A landscape with many valleys, sampled at points; each row gives a point and its height.
A ball rolls from a point to whichever of its 5 nearest points has the largest drop for the distance, and stops where none of them is lower. Distance is the straight distance between rows; heights are no part of it.
Z256: [121 151 127 166  99 102  94 155  66 139]  h=482
Z756: [131 141 119 139 111 118 110 150 107 141]  h=320
Z367: [ 83 136  87 177 124 144  87 190 119 160]  h=466
Z652: [160 129 171 107 128 125 122 110 111 123]  h=158
Z138: [ 99 121  97  98 163 143  81 178 124 167]  h=485
Z409: [163 127 181 138 113 120 134  92 104 105]  h=386
Z437: [147 143 146 153  97 100 126 126  92 121]  h=533
Z916: [142 136 125 126 107 118 137 131 133 126]  h=86
Z482: [163 115 190 104 151 141 134  75 131 100]  h=628
Z82: [155 116 158  78 152 132 129 105 133 121]  h=662
Z635: [ 84 119  78 119 158 146  94 181 141 169]  h=447
Z455: [134 124 100  95 129 127 152 122 160 130]  h=213
Z370: [143 107 141  91 139 131 176  67 176  95]  h=211
Z21: [158 116 172 102 140 138 153  80 144 100]  h=436
Z994: [152 125 146 121 115 129 175  85 163  98]  h=225
Z823: [104 140 104 148 120 128 100 176 113 157]  h=390
Z901: [156 122 178 129 122 141 166  68 153  83]  h=289
Z66: [117 146 114 168 104 114 102 168  88 143]  h=424
Z77: [ 81 129  97 147 143 146  71 192 109 168]  h=550
Z539: [ 76 150  88 212 102 124  96 185  81 153]  h=587
Z248: [103 146 113 186 108 109  90 175  62 153]  h=503
Z478: [151 149 161 181  84 105 154  96  96  94]  h=132
Z809: [155 134 173 114 128 115 102 127  83 126]  h=99
Z860: [117 151 108 181  90 102 117 156  87 139]  h=256
Z371: [ 53 123  62 165 156 173  90 194 136 169]  h=428
Z876: [157 142 179 170  94 110 155  79 101  86]  h=87
Z925: [138 137 140 135 119 114 103 152  96 138]  h=527
Z544: [ 99 118  75  98 156 137 115 160 150 161]  h=366
Z312: [125 133 127 122 129 119  81 169  91 155]  h=603
Z700: [ 74 136  76 189 122 150 100 193 129 162]  h=417
Z463: [145 102 146  63 168 138 146  89 155 113]  h=465
Z112: [115 114  91  76 161 131 113 150 144 154]  h=164
Z15: [112 140 100 149 109 123 124 165 125 147]  h=206
Z36: [138 102 130  65 164 131 165  78 172 110]  h=328
Z282: [137 126 129  97 135 129 114 141 123 141]  h=524
Z464: [112 121  88  91 146 128 128 144 158 147]  h=317
Z776: [144 127 143  88 145 126 106 134 114 133]  h=653
Z161: [143 141 120 143  95 117 162 117 148 119]  h=212
Z365: [143  94 147  61 188 136 164  58 171  97]  h=444
Z640: [156 109 190 124 141 146 160  61 154  79]  h=376
Z948: [140 121 106 103 118 130 188  94 187 108]  h=123
Z578: [137 107 248 156 171 157 132  42 137  57]  h=727
Z397: [161 136 188 151 106 117 148  84 105  92]  h=188
Z472: [158 141 172 132 116 106 110 117  73 122]  h=561
Z395: [146 126 117 109 118 127 162 111 162 120]  h=170
Z364: [136 113 108  71 154 129 145 112 163 130]  h=354
Z343: [160 119 208 136 137 142 146  66 128  81]  h=487
Z172: [115 119  74 106 125 126 161 133 173 139]  h=154
Z218: [106 139  81 148 103 128 130 158 147 148]  h=258
Z545: [ 76 126  68 161 131 150 118 177 154 159]  h=323
Z859: [132 147 114 158  91 112 126 150 119 135]  h=32
Z543: [ 80 122  60 123 151 147 113 171 154 161]  h=337
Z608: [150 118 141 106 126 129 161  94 153 110]  h=222
Z693: [152 142 168 154 106 102 130 104  76 106]  h=387
Z839: [106 127  71 111 132 132 139 153 163 148]  h=195

Where does a ball stop that starts at each point below?
Z901 | Z948
Z371 | Z859
Z635 | Z172
Z409 | Z876

Call two points neighbours if one is among the 5 nearest of the other. Go from one point of each pair to the other, from neighbour to neighbour, staying as low as possible. Name the highest point that can't be avoided.
Z809, Z112 | Z343
Z809, Z876 | Z409
Z859, Z172 | Z395
Z112, Z948 | Z839
